Each scene shows the same named points in several views. A view is turned or mirrored, and shifted as a whole, has a little noise and may leave points out.

Scene 1
View 1
<25>: [ 23  -1 -13  12   5  21 -24 -12   0 -26   5  -2   7  -8  14  18  11  13
  20  20]
<96>: [ 19  -4  -3   1   3  14  -1  -6  -4 -14  16  -1  -7  -3   8  12   7   8
  11  21]
<144>: [ 12 -18   7 -11 -18  -9   0 -20   0 -15   6   4  -9  -7  30  15  11  15
   1  35]
<148>: [  5 -28   0   5  22   0   6 -18  -1  -6  17   0 -24   6   7   1   5   1
  22  25]
<85>: [ 23   5   1  -4 -12  14   2  -1  -1 -17  19  -4  -1  -7  12  17   7  13
   5  22]
<293>: [ 17  -1  -8  14  43  36  20  15 -10   1  47 -11 -24  12 -34  -7  -6 -11
  27   2]
<57>: [ 18  -3  13 -18 -35  -7   9  -9  -1 -15  14   1  -4 -13  31  21   7  19
 -12  33]
<176>: [ 21  -4  -1  -3 -17   8  -9 -12  -1 -20   7   0   4 -13  24  19  10  14
   3  27]
<210>: [ -2 -35  17 -19  -5 -26  29 -18   0   4  23   4 -35   3  23   4   3   8
  -3  37]
<257>: [ 26  11  -3   7  25  39  26  26 -11   0  52 -13 -20   8 -33  -1  -8 -11
  16   1]
<299>: [-18 -61  14  -8  19 -35  25 -39  -1   6  16  10 -50  10  27  -5   5   4
  16  42]
<288>: [ 21  -6 -10  11  18  22  -6  -4  -3 -11  21  -5  -7  -1  -3   7   4   0
  22  16]
<142>: [ 25  10  -3   4  13  31  13  14  -8  -9  39 -10 -10   3 -17   6  -2  -2
  12   8]
<6>: [  5 -27   2  -2  -7 -13  -8 -30   2 -17  -2   8 -11  -6  36  14  13  15
  12  38]
<182>: [ 39  31  -4  -1 -11  41   4  22  -6 -18  32 -12   8  -7  -9  19   1   8
   3   5]
<81>: [ 24   0  -7   5  -4  19 -18 -11   0 -24   5  -2   5  -9  16  19  11  13
  13  21]
<279>: [ -6 -44  -1   8  42  -5  18 -22  -6   5  26   1 -43  16  -4 -11   2  -5
  31  25]
<73>: [ 11 -19   6  -7  -6  -7   1 -20   0 -13   9   5 -12  -6  25  12   9  12
   5  31]
<132>: [  8 -17   9  -5  10   1  32   0  -6   2  36  -4 -31   6  -3   1  -3   0
   6  22]
<111>: [ 42  31  -5  -5 -37  29 -22   7  -1 -36   6  -6  31 -22  23  34   9  23
  -6  20]
View 2
<81>: [ 17  -2 -17 -18  19   1   5 -26 -10  14  34  -3 -43 -13  22  -8 -17   5
 -11 -11]
<148>: [ 13  -2   4   5   4 -15 -15 -10  -6  20  15 -11 -27 -11   3  -8  11   4
 -27 -10]
<257>: [ 27  33 -51  -2   8 -29 -29 -44 -19  21  24  11 -38  15 -27 -27  17   5
  -4  22]
<6>: [  9 -23  18 -11  15  12  16   2  -9   9  17 -16 -36 -19  33   5 -10   3
 -10 -21]
<132>: [ 21   6  -9   2   3 -16 -10 -10 -21  17   3  -2 -32   7 -10  -6  24   4
   2   5]
<111>: [ 19   0 -37 -42  32  16  28 -41  -8   4  54   3 -58 -10  40  -6 -49   6
   4 -10]
<299>: [  7 -20  43  21  -6 -12 -10  24 -13  17 -16 -23 -16 -10   1   5  36   1
 -22 -17]
<182>: [ 27  19 -55 -25  23  -9   1 -47 -15  13  40  12 -52   7   5 -16 -18   6
  10  11]
<176>: [ 16  -9  -8 -21  18   5  14 -19  -9  10  30  -6 -44 -11  30  -4 -19   5
  -8 -13]
<144>: [ 14 -17  17 -12  11   6  17   3 -17   8  10 -13 -34  -9  23   4  -1   1
   2 -15]
<85>: [ 18   2 -19 -17  16   0   7 -24 -13  10  27  -3 -43  -3  17  -7 -11   5
   0  -4]
<279>: [  9   2   9  20  -6 -26 -33  -5  -6  26   2 -13 -18  -8 -15 -10  34   1
 -36  -6]
<288>: [ 17   9 -26  -3  11 -14 -15 -32  -5  21  34  -2 -38  -7   5 -14  -4   4
 -29  -5]
<210>: [ 13 -12  22   3   3  -5   3  13 -21   8  -9 -15 -29   1   6   6  22   3
   6  -5]
<96>: [ 18   3 -18  -8  13  -5  -5 -24 -11  15  26  -4 -37  -5  10  -9  -6   6
 -13  -6]
<142>: [ 24  21 -41 -10  12 -20 -17 -36 -13  19  29   3 -40   5  -9 -18   3   4
  -7  12]
<73>: [ 13 -12   3 -10  13   1   9  -7  -8  12  19 -11 -36 -11  19   0  -4   4
 -11 -14]
View 3
<288>: [ 52  10 -12  12  14   5   1   3 -19  20 -20   0  -7   8 -10 -20   9  15
   3   2]
<279>: [ 59  -6   0  -3 -18  12 -17  40 -16   8 -19  10 -21  37 -32   2  24  -2
 -29  -9]
<25>: [ 52   6 -19  14  26  -6   9  -2  -8  15  -9 -13  11  -1   3 -36  16   8
   6  -1]
<6>: [ 33 -11 -15 -10  -2 -10  -4  19   3  -3   0 -24  15   4   3 -22  37 -15
  -1  -4]
<85>: [ 23  13 -17  -3   8  -4  -2  -4 -11  15 -14 -14  -1  -6   0 -12   8  10
  19   3]
<132>: [ 27  13  -5 -12 -13   8 -21  17 -20  16 -23   3 -21  14 -21  13   6   7
   2   0]
<257>: [ 45  33  -4  11   7  18 -12  -4 -39  41 -36  22 -37  15 -28   7 -19  31
   9   8]
<176>: [ 24   5 -18  -4  10 -10   1   0  -5   8  -4 -22   9  -9   9 -21  19   3
  16   3]
<57>: [  2   6 -16 -17  -4 -10  -9   2   0   3  -6 -29   7 -17   9  -6  18  -2
  27   1]
<73>: [ 28  -3 -14 -11  -3  -5 -10  13  -5   3  -6 -19   5   2   0 -13  25  -6
   6  -2]
<293>: [ 61  25  -3  14   7  19  -9   6 -36  34 -36  26 -36  26 -34  -1 -12  29
  -5   2]
<210>: [ 12  -5  -6 -29 -28   2 -26  31  -5   0 -11 -14  -9  12 -15  14  27 -15
   0  -5]
<299>: [ 34 -14  -3 -22 -32   4 -26  45  -4  -2 -14  -6 -12  29 -23  11  38 -18
 -22  -9]
<148>: [ 50  -3  -8  -1  -4   3 -10  22 -10  10 -15  -3  -8  21 -17 -10  23  -2
 -11  -4]
<142>: [ 39  24 -11  10   9   8  -6  -3 -29  30 -28   9 -22   7 -17  -6 -10  25
  12   7]
<111>: [ 15  21 -26   8  33 -14  12 -29  -9  19  -5 -30  18 -33  23 -35   0  18
  45   8]
<81>: [ 42   8 -18   9  21  -5   8  -4 -10  12  -7 -17   9  -6   4 -30  15  10
  12   2]
<144>: [ 13  -6 -11 -19 -13  -6 -12  18   0  -1  -3 -24   5   0   0  -5  27 -10
   9  -2]
<96>: [ 39   9 -13   3   7   0  -3   3 -13  17 -13  -8  -3   3  -7 -16  10   9
  10   0]
<182>: [ 27  33 -15  10  21   3   0 -23 -25  32 -25  -3 -12 -12  -5 -12 -16  31
  32   8]
View 4
<176>: [ 10 -12   6  -9  -9   3  13   0  -2  -1   8 -27  10   5   6  26   2  -3
  -1   7]
<148>: [ -5 -17   1  23   1   0  29  34  -7   2 -14  -5  10   2  10   3 -21   1
 -14  13]
<57>: [ 14  -2  16 -18  -8  -1  15  -1 -16  15   4 -29   6   7  31  24  11  -9
   0  -6]
<293>: [-14 -19 -38  16  24  -3  57  13 -18 -14 -13   3  35  10   0 -33 -39   0
  19  45]
<6>: [  8 -16  21  12 -14   5   7  27  -1   5  -6 -19   3   1  11  30  -3  -1
 -22  -6]
<288>: [ -2 -22 -15   9   4   2  29  12  -3 -12  -3 -11  23   3  -6   3 -18   5
   3  28]
<257>: [ -8 -12 -41   1  25  -7  59  -1 -23 -11  -7  -1  38  11  10 -33 -33  -6
  31  47]
<142>: [ -3 -14 -28  -3  14  -1  43  -2 -13  -8  -4  -9  30  10   3 -14 -20  -2
  20  36]
<81>: [  6 -21  -3  -3  -7   5  13   0   4  -9   8 -26  17   3  -9  24  -2   2
   0  18]
<132>: [ -4  -7  -5  11  13  -7  42  21 -28  10 -16  -3  17   7  32 -14 -20  -8
   5  14]
<299>: [ -2  -8  29  41  -2  -3  26  66 -22  20 -33   5  -7   1  40   1 -24  -5
 -33 -15]
<73>: [  6 -10  11   4  -6   2  15  17  -6   4  -4 -19   8   4  16  20  -2  -2
  -8   0]
<111>: [ 19 -13  -7 -39 -11   7   7 -35   4 -10  27 -44  21   5  -8  37  18  -1
  19  19]
<96>: [  2 -16  -6   0   1   1  25   9  -6  -5   0 -16  18   4   3   8  -9  -1
   5  19]
<182>: [  5 -11 -27 -24   8  -1  35 -27 -12 -11  12 -25  34  11   2   0  -7  -3
  32  35]
<279>: [-12 -18   0  43   7  -2  39  55 -15   0 -29   9  12   3  16 -14 -37   2
 -18  15]
<85>: [  9  -6  -3 -21   2   1  25 -12 -15   2   7 -25  18   7  18  10   4 -10
  15  13]
<25>: [  3 -25  -7   1  -7   7  14   4  11 -14   9 -25  19   1 -18  23  -7   6
  -3  22]
<144>: [  9  -5  24   4  -6  -3  15  21 -16  14  -8 -19   0   5  32  20   0  -8
 -11  -8]
View 5
<96>: [  3  15  15  -8   3  25  -1  21 -25  -8  -7  -1  21  -3 -22   1  -7 -18
 -21   5]
<142>: [ 12  22  12 -10   7  32   6  33 -30 -14   0  10  16   5 -31  -6 -14 -21
 -35  11]
<288>: [ -3  12  18 -10   0  29  -5  20 -26 -12  -3  -3  26  -7 -23   3  -5 -12
 -20   0]
<132>: [ 19   5  -2  11  11  14  11  10 -22  -5  -1  -3   3   3  -1   8   3 -26
 -40  15]
<57>: [ 12  12  17  14  21   5   5   6  -9  27 -37 -14   5 -20 -17   9 -11 -21
  15  30]
<148>: [ -2   0   8   5  -2  15  -4   1 -19  -5  -4 -10  19  -6   3  14  11 -14
 -24  -3]
<73>: [ -1   2  15   9   9  11   0  -1 -14  12 -23 -17  13 -17  -7  12   2 -16
   5   9]
<182>: [ 16  31  19 -13  12  33   9  40 -32  -3 -16   9  20  -4 -49 -15 -33 -22
 -14  24]
<85>: [  6  16  18   1  12  19   2  18 -19   9 -24  -8  15 -13 -28   2 -15 -19
  -1  18]
<299>: [  2 -22  -1  28   5  -6  -1 -27  -5   5  -1 -25   1  -3  39  32  33 -18
 -29  -4]
<279>: [  0 -12   1   7  -6  12  -3  -4 -20 -18  15 -10  17   4  21  23  25 -15
 -52 -14]
<257>: [ 23  23   4 -13   6  35  13  40 -38 -26  14  15  13  15 -27  -8 -14 -25
 -61  11]
<144>: [  5   1  14  20  15   2   3  -7 -10  20 -28 -19   5 -16   2  15   4 -21
   6  17]
<293>: [ 14  16   5 -15  -1  37   7  35 -37 -33  22  13  22  15 -19  -3  -6 -22
 -66   0]
<111>: [ -1  31  34 -11  13  29  -1  29 -20  16 -44  -5  26 -28 -62 -12 -35 -13
  38  25]
<81>: [ -9  13  27  -5   0  23  -8  16 -21   2 -24 -10  31 -19 -31   3 -10 -11
  11   5]
<210>: [ 13  -7   0  28  17  -3   9 -11  -9  15 -14 -16  -4  -7  17  21  12 -25
 -20  18]
<6>: [-12  -6  20  13   5   4  -8  -9  -8  14 -28 -22  18 -24  -1  20  11 -10
  16   3]
<25>: [-12  12  28 -12  -4  28 -12  17 -22  -3 -22  -9  34 -19 -29   4  -7  -7
  10  -3]
<176>: [ -3  13  23   1  10  17  -2  10 -16  13 -30 -12  19 -20 -25   7 -10 -13
  15  14]
View 6
<299>: [-25  -1   3  25   3 -14   1 -32 -15 -22 -18 -47  13  51 -11 -20 -55 -26
 -10 -26]
<111>: [ 56 -33   0  -5   0  19  17  41  34   0  12  -1   2  -9  -6  17  25  -4
   6  26]
<6>: [ 19 -20 -13  24   9  -4   6   3   9 -12  -5 -34   4  31 -14  -6 -20 -24
  -8  -5]
<81>: [ 29 -22   4   5  13  -2   7  16  27  -1  -8  -9  -1  12 -14   8  -1 -11
 -11  21]
<257>: [-24   7  68 -35  -5  -3   2 -14  11  10 -22  20  11  -4  -5  19 -18   5
  -9  35]
<144>: [ 13 -12  -4  15  -4   8  12   1   0 -19   4 -33  15  26  -5  -6 -22 -21
   2 -14]
<210>: [-11  -1   9  10 -11   6  10 -18 -15 -24  -4 -35  21  30  -1 -11 -38 -19
   2 -21]
<25>: [ 29 -22   4   6  19 -10   3  15  30   2 -11  -8  -5  13 -19   7  -5 -11
 -17  27]
<148>: [ -9  -7   9  14  10 -13  -1 -16   2 -11 -18 -28   6  35 -15  -4 -36 -21
 -16  -3]
<293>: [-29   6  63 -28   3 -14  -2 -22  14  12 -31  16   8   5 -11  18 -26   0
 -21  35]
<176>: [ 28 -21  -2   6   5   4  13  15  18  -8   1 -16   5  14 -10   4  -3 -14
  -3   9]
<85>: [ 17 -15  15  -5   0   8  11   8  16  -5  -1  -9  10   9  -3   8  -6 -11
   0  15]
<279>: [-33   1  28   5  13 -24  -3 -35  -2  -5 -33 -22   6  38 -17  -5 -48 -18
 -24   3]
<57>: [ 26 -17  -1   4 -12  19  18  13   6 -17  14 -26  17  10   0  -2  -7 -13
  11  -7]
<142>: [ -6  -2  48 -24  -2   0   6  -4  20   8 -16  12   8   1  -8  15 -12   0
  -9  30]
<96>: [ 11 -15  19   0   3  -1   6   6  15  -2  -9  -8   6  13 -11   6 -13  -9
  -8  17]
<182>: [ 19 -11  41 -27  -4  11  11  16  24   8  -4  15   8 -13  -3  20   8   4
  -1  35]
<288>: [  4 -10  26  -6  12  -9   3   0  19   5 -19  -1   2  14 -15  12 -14  -7
 -16  26]
<132>: [-20   3  37 -10  -9   4   5 -19  -5  -8 -12 -13  17  16  -2   1 -32  -9
  -2   2]

In a view up to two points have been moved. Name them for each view, in the order of its rows, or write none.
view 1 => <144>
view 2 => <81>, <6>
view 3 => <299>
view 4 => <85>
view 5 => <96>
view 6 => <148>

Scene 2
View 1
<56>: [-28  -3 -28   6   5  -6   8  -3   5  -1   7  10  -5 -11  -7  14   1  -4
  15  15]
<187>: [-29   2 -61  23   2   1  -7 -24   4  18  12   9   1   6 -28  34   1  -8
 -28  25]
<55>: [-51  16 -52  26  36 -16  -5 -13   0  33  33  17  -4  -6  -4  25  24   1
  31  20]
<28>: [-26   1 -25  -6   0  -3  16  -2   7  -5  -2  21  -2 -16  -1   8 -13  -8
   4  11]
<86>: [-31   5 -41  -2   1   2  12 -12   9  10  -2  24   2 -10  -7  14 -18 -12
 -17  15]
<108>: [-34   9 -45  -5  -1   3  14 -16   8  16  -5  27   3  -9  -6  17 -20 -16
 -28  15]
<166>: [-15 -12 -14  -5  -9  -3  13   5   5 -24  -8   7  -6 -15  -9   6  -7  -4
  13  13]
<109>: [-20  -7 -28  -3 -10   1  13  -6   7  -9  -8  13  -3 -12 -11  11 -13  -8
  -6  16]
<9>: [-45  17 -19 -16  16  -9  23   0   7  13   5  34  -3 -26  21  -3 -13  -8
  26   8]
<42>: [-23  -8 -32  11   1  -5   4  -4   4  -9   4   6  -6  -9 -16  16   2  -4
   8  19]
<62>: [-49  20 -36  -4  22  -9  19  -7   6  26  10  34   0 -20  15   7  -9  -8
  16  10]
<24>: [-12 -15 -50  17 -16   8  -3 -18   6  -5  -4  -1  -1   6 -38  31  -7 -10
 -38  26]
View 2
<56>: [ 32 -20 -14  -1  -6  -5   6  -7  -4  -4 -25   1   5  10 -16  -7 -12   7
  -5  13]
<9>: [ 23 -31 -16  -4   5   8  37  -3 -22  -4 -16  -6  22  -7 -13 -11 -10  -9
  30  14]
<108>: [ 47 -32 -39   5 -18 -19  -2 -17   6 -10  -6  12   2 -17  -8   7  -6 -13
  21  31]
<55>: [ 46  -1 -32 -21  -3 -10  21  23 -13  25 -43 -11  12   9  -6  15 -14 -14
 -12 -12]
<28>: [ 29 -32 -16   3  -7  -4  10 -17  -3 -14 -14   5   7   0 -15 -13  -8   4
  13  25]
<109>: [ 32 -31 -16   8 -14  -7  -3 -23   4 -18 -11  10   0   5 -15 -13  -7   9
   3  29]
<187>: [ 61 -14 -44  -4 -24 -29 -21  -6  15   4 -23  11 -11  -2  -5  20  -7  -7
 -16  16]
<42>: [ 39 -19 -22  -2 -10 -12   0  -7   0  -3 -23   2   0   8 -12  -1  -9   4
  -7  15]
<62>: [ 34 -24 -31  -6   0  -4  32   5 -16   4 -19  -5  20 -10  -9   2 -11 -16
  25  11]
<86>: [ 49 -26 -36   1 -14 -18  -2 -10   4  -4 -13  11   1 -12  -9   9  -7 -11
  11  24]
View 3
<9>: [  8  -9  -2  42   1  -1 -40 -31 -48  16  46  -8  12  -1   3  -1 -15  24
 -40   1]
<166>: [ 10 -29  -7   7 -23   5 -14 -19  -1  17  30 -10  -6  -8  -1  24   8  -7
 -24  12]
<28>: [  6 -17  -1  23 -10   4 -27 -19 -11  10  32 -14   1  -6   3  12   4   2
 -12   8]
<24>: [ -7 -18   7   6 -10  11 -12  12  19  -4  -3 -14  -7  -6  10  15  24 -24
  37  19]
<55>: [  3 -12   3  15  13  13 -30  12 -63  -4   1  25   9 -13  23 -23 -22  13
  -5  22]
<42>: [  6 -25  -2   6 -12   8 -16  -2 -12   6  13   0  -3 -10   8  10   5  -4
  -9  20]
<108>: [ -8  -2   9  39   5   4 -33  -6  -6   2  24 -25   7   1   6   5  10  -2
  21   6]
<187>: [ -8  -9  11  15   6  11 -23  19  -9  -9  -7  -4   2  -7  16  -4   9 -13
  38  21]
<86>: [ -5  -6   8  29   4   6 -31   0 -12  -1  16 -15   4  -2  10   2   7  -2
  18   9]
<62>: [  4  -5   2  37   9   4 -40 -15 -43   6  32  -3  13  -1   9  -5 -11  16
 -14   5]
View 4
<24>: [-19  10   3  -7   7  15 -20  11  28  -5 -16  13 -15  16   3 -12  24 -19
  12  38]
<187>: [ -5  -9   7  -9  -4   8 -20  16  12  -4   5   1 -31  34   4 -13  19 -29
  15  28]
<56>: [ 22   7   4  -2 -10  -2 -17  13  10 -11  -5 -20 -19   3  -3   6  12   3
  -3  -4]
<109>: [  7  16  -2  -2   2   7 -19  12   6   2 -17  -4 -10  -6   4   8  14   5
   3   7]
<166>: [ 17  24  -3   0   0   3 -19  11  16  -6 -25 -13  -4 -18  -2  15  13  18
  -7  -4]
<55>: [ 39 -25  15  -4 -29  -9 -14  19   1 -19  26 -41 -45  37  -3  -2   8 -22
   2 -10]
<108>: [  1  -4  -7  -5  -1  11 -15  18 -20  14  -5   4 -15   9  18   0  12  -7
  23   9]
<42>: [ 17  10   3  -3  -5   0 -19  11  17 -10 -10 -15 -16   3  -3   4  15   0
  -4   5]
<9>: [ 40  -3  -7   0 -14  -4 -12  17 -31   6   1 -27 -17  -8  11  20   2  13
   4 -29]
View 5
<62>: [-20  -1   7 -12  -1  -6 -16  22  13  -3   0   7   1 -11  -8   6  -6  17
 -27   3]
<24>: [ 26  -3  -6  38   7 -51 -11 -19  13  20   5  -3  -9   9 -13  12  40 -24
   4  -9]
<9>: [-29   4  -2 -25   3  -7  -4  25  22  10   6   7   6  -1  -1   7 -12  17
 -29   2]
<108>: [  2   0   8  23  -3 -30 -20   7  22   6  17  -2   7  -2  -2  17  18   2
 -17  10]
<187>: [ 21  -6   8  33   3 -34 -24 -11   3  -2  -5  -2 -16  -9 -22   9  33 -13
  -1  -5]
<86>: [  5  -2   5  19  -1 -27 -17   5  15   5   9  -1  -1  -4 -10  14  17  -1
 -14   3]
<166>: [-10   5 -25 -13  13 -34  15  -1  24  41   5   6   0  20  -3   7   8  -9
 -13 -15]
<56>: [ -6   0 -13 -10  11 -22  -2   2  13  19  -6   7  -7   2 -13   3   8  -2
 -12 -16]
<109>: [  2   4 -18   8   8 -42   7  -5  27  35  14   1   5  18  -1  11  18 -12
 -11  -5]
<28>: [-10   3  -9  -5   6 -26  -1   9  23  23   9   4   4   8  -1  10   6   0
 -17  -1]
<42>: [  1  -2 -15  -3  11 -30  -1  -3  12  22  -6   5  -9   6 -14   5  15  -9
  -6 -16]
View 6
<28>: [ -1 -23  -7 -13   1  -1   6  -3   2 -10   1   8 -14  -5  29 -18  -6 -10
   3   6]
<109>: [  2 -28  -6 -26  -2  -3  13   1  13  -5   6  -1 -15  -3  31 -19 -11 -11
  10  13]
<166>: [ -1 -26   0 -14 -19  -9   9  -3   4  -2  15   1 -16  12  31 -17 -10  -1
  15   5]
<62>: [ -6  -8 -16  -1  21  11 -13   0  -7 -20 -16  24 -18 -23  28  -8   1 -17
  -5  -7]
<86>: [  4 -22 -15 -30  23  10   4  12  20 -11 -14   4 -15 -24  35 -16  -6 -22
   1  12]
<108>: [  7 -29 -15 -28  27   7  14   6  18 -14 -13   0 -12 -25  29 -21  -3 -22
  -5  13]
<187>: [  8 -14 -14 -57  21  15  -6  32  34   1 -14  -4 -18 -24  51  -7 -13 -25
  15  18]
<56>: [ -4 -11  -6 -19  -4   3  -9  10   6  -3   2  11 -18  -1  38  -7  -8  -8
  15   1]
<42>: [  0 -15  -4 -27  -7   0  -5  12  12   1   3   5 -17   0  43  -8 -12  -8
  19   6]
<9>: [ -8 -13 -11  14  10   3  -6 -11 -16 -21  -5  27 -16 -12  22 -13   4 -11
  -7 -11]
<55>: [ -9  13 -13 -21  20  24 -47  27   4  -6 -23  29 -26 -23  54  15  -6 -18
  15 -10]
<24>: [ 15 -34 -10 -63  13   1  22  24  44   3  -3 -22 -11 -15  43 -21 -18 -23
  14  32]

In a view up to two points have been moved. Name them for each view, in the order of its rows, or write none.
view 1 => <86>
view 2 => <42>
view 3 => <9>
view 4 => none
view 5 => <109>
view 6 => <24>

Scene 3
View 1
<41>: [ 21  19 -13  -8   0 -25  11  -9   8 -24   6  19  -3  -2   9  19  -7   3
 -34 -16]
<106>: [ 15  25 -13 -20  26  -2  22   5  -4   5  -5  14 -10  -8  11  -3  -6   2
 -37  -3]
<82>: [ 25  29 -17  -8 -22 -25 -14 -17   0 -44  11  21   1 -13   3  31  -8   6
 -22 -17]
<61>: [ 25  -3   5   0  16 -27   8 -12  17 -23   8  14  -3   8  12  28  -6 -21
 -28  -2]
<193>: [ 18  32 -25 -13  -4 -23  18  -5   0 -18   2  20  -4  -9   8  10  -9  18
 -37 -21]
<124>: [ 26   0   5  -1  10 -25   3 -13  14 -27   7  16  -4   4  10  30  -5 -21
 -24  -2]
<199>: [ 22  11   4 -17  24   2  -9  -4  -3  -9   0   9  -8  -6  12  15  -5 -22
 -20   8]
<93>: [ 23 -11  16  -3  28 -21   7  -9  18 -16   6  11  -5  10  13  28  -4 -32
 -26   6]
<50>: [ 22  23  -3 -15  -1  -3 -27 -12  -6 -30   9  14  -3 -16   7  25  -6 -15
 -11   1]
<125>: [ 27   5   3  -1  -5 -29  -9 -18  13 -40  12  18   0   2   7  41  -7 -19
 -20  -6]
<169>: [ 15  16 -10 -17  29 -11  30   5   4   5  -6  14 -11  -1  12   0  -8   1
 -41  -6]
<207>: [ 19  20 -23  -2  -5 -42  38  -8  17 -23   6  21  -4   4   8  16  -9  18
 -46 -28]
View 2
<124>: [  1   6 -13  10  14  10   1   1   7  19  -8  -1 -11  -5   7 -16 -13 -14
   6  -7]
<169>: [-19  27  -2 -20  34  10  -4   1  15   0  21  -6   9  -2  -4 -11  15 -10
  20  44]
<50>: [ 13   2  -3 -22  10   3   5 -10   6  18  12  18 -19 -14  26 -14 -16  -6
  16   2]
<61>: [ -6  14 -10   9  20  12  -1   7   8  13  -6  -8  -3  -2  -1 -15  -4 -17
   8   3]
<125>: [  6   0  -9   8   5  11  -1   0   7  22   0  -4 -24  -6   3 -17 -15 -12
   5  -8]
<106>: [-14  27  -1 -29  33   8  -1  -2  14   0  25   1   8  -7   3 -10  14  -9
  25  45]
<207>: [-16  12  -9   8   5  19 -14   7  21   5  26 -31 -25   5 -34 -18  11 -12
   0  28]
<93>: [ -8  19 -13  13  31   9   3   7   3  15 -19  -3  11  -3   8 -14  -6 -19
  11  -1]
<199>: [ -2  17  -3 -18  32   4   5  -4   4  13   0  13   9 -11  24 -12  -6 -12
  22  14]
<82>: [  9  -5  -3 -17 -12  10  -4  -9  15  18  29   2 -44 -11   5 -19 -14  -5
   6   7]
<193>: [ -6  11  -2 -23   6  12  -8  -5  20   5  39  -8 -26  -5 -11 -14   6  -4
  13  36]
<41>: [ -5   9  -5 -10   8  12  -5  -2  14   8  21  -9 -20  -5  -9 -13   0  -9
   9  22]
View 3
<199>: [-23 -11   7 -22  -3 -19 -10 -22   5   3  -4   2  18 -12   2   4 -20  -4
 -11  -3]
<193>: [-31  10 -23 -51   0 -27  -8   6 -10  -7  12 -29  -1  12  12  17 -24  -9
  -2 -22]
<41>: [-28  12 -14 -42  -7 -12 -11   2  -1  -3  11 -21  -4   8  11  16 -20  -2
  -1 -11]
<169>: [-25  -5  -8 -30 -12 -32  -9 -13  -2  -5  16 -29   8  -7   6  18 -23 -39
   2  -9]
<124>: [-27   9   5 -22 -16  13 -15 -11  14   4   4  -1  -1  -2  13   9 -15  18
  -3   6]
<207>: [-29  23 -22 -48 -18 -12 -10   9  -5  -7  24 -42 -17  16  15  26 -22 -18
  11 -11]
<82>: [-31  15 -18 -54   6  -5  -9  11  -4  -2  -1  -8  -3  20  14   7 -17  32
 -10 -20]
<50>: [-28  -4  -2 -38   8 -11 -10  -7   3   3  -9   7  14   3   6   1 -17  24
 -17 -11]
<106>: [-26  -8  -8 -33  -4 -39 -10 -15  -4  -5   9 -22  15  -8   3  13 -23 -35
  -3 -16]
<61>: [-26   9   6 -22 -22   6 -14 -14  11   2  11 -11  -2  -5  11  15 -17  -1
   2   8]
<93>: [-24   2  17 -10 -24   9 -15 -21  17   3   8  -4   3 -14  10  12 -17  -4
   1  17]
<125>: [-28  13   0 -31 -12  14 -15  -2   9   4   3  -2  -5   6  15   9 -14  27
  -5   3]
View 4
<61>: [ 14   9  -8  -1  17  -7  -2 -23   7  10  10 -10  12   4   9  -2 -10  -5
  19  18]
<50>: [  7   7   5 -27  21   7  -9   8  10  19   3 -23  13 -16  30   8 -28 -30
  18   3]
<125>: [ 11  15   0 -15  11  -7   0  -7   2   6   3 -26  13 -15  -2   5 -17 -15
  15   9]
<93>: [  7   7 -14   0  14  -4  -1 -21   8  13  10 -14  13  17  13  -5 -12   0
  34  24]
<193>: [ 25   7   9  -6  29  -6  -8 -18  14  12  12  14   7 -33  33   4  -3 -26
 -19 -10]
<199>: [  2  -1  -6 -18  23  10 -11  -1  16  24   5 -18  14   9  43   2 -25 -18
  35  14]
<41>: [ 22  11   3  -7  24  -6  -6 -17  10   9  11   2   8 -23  18   4  -5 -18
  -5   0]
<207>: [ 31  14   2   6  24 -18  -3 -33   9   2  16  19   6 -29   7   1   8 -12
 -24  -4]
<169>: [ 21  -3  -5   8  32  -1 -12 -31  23  18  19  22   7   0  50  -5   0 -10
   0   6]
<82>: [ 17  16  12 -24  19  -3  -5   2   4  10   3 -16  10 -41   8  13 -19 -33
  -7  -7]
View 5
<61>: [ -1  21  12 -20 -27   2   9 -10  14  -5 -30 -11  10  15  -1  10 -11   0
  24  20]
<199>: [ 15  26  10 -15 -18   9  10  -3  17 -11 -18   1  21  -1   4 -11 -14   3
  -5   2]
<93>: [  7  26  14 -16 -32   1   4 -22  25  -6 -30  -7  13  17  -8   0 -13  -7
  16  23]
<41>: [ -4  10  10 -22 -13   1  21  21   0  -8 -25  -8   7   1  10  17  -4  17
  25  15]
<124>: [ -3  16   8 -10 -34   7   2  -8   8 -10 -38 -14  12  19  13   6 -14  -5
  18  19]
<106>: [ 12  20  12 -34   2   0  33  24  12  -4  -2   3  15 -17  -5   1  -6  23
   9  -1]
<207>: [-11   8  12 -36  -8 -11  32  28   0   1 -23 -11  -2   1   0  33   1  24
  47  24]
<169>: [ 16  25  18 -42  -2  -7  31   9  25   4  -2   3  11  -8 -24  11  -4  18
  25  14]
<50>: [  0  11   5  -4 -19  13   5  12  -2 -19 -29  -6  20   3  28  -8 -14   6
  -6  -1]
<82>: [-15   1   2  -8 -16   8  14  31 -17 -18 -37 -14   9   3  38  14  -8  16
  16   7]

In a view up to two points have been moved. Name them for each view, in the order of its rows, or write none.
view 1 => <124>
view 2 => <207>
view 3 => none
view 4 => <199>
view 5 => <106>, <169>
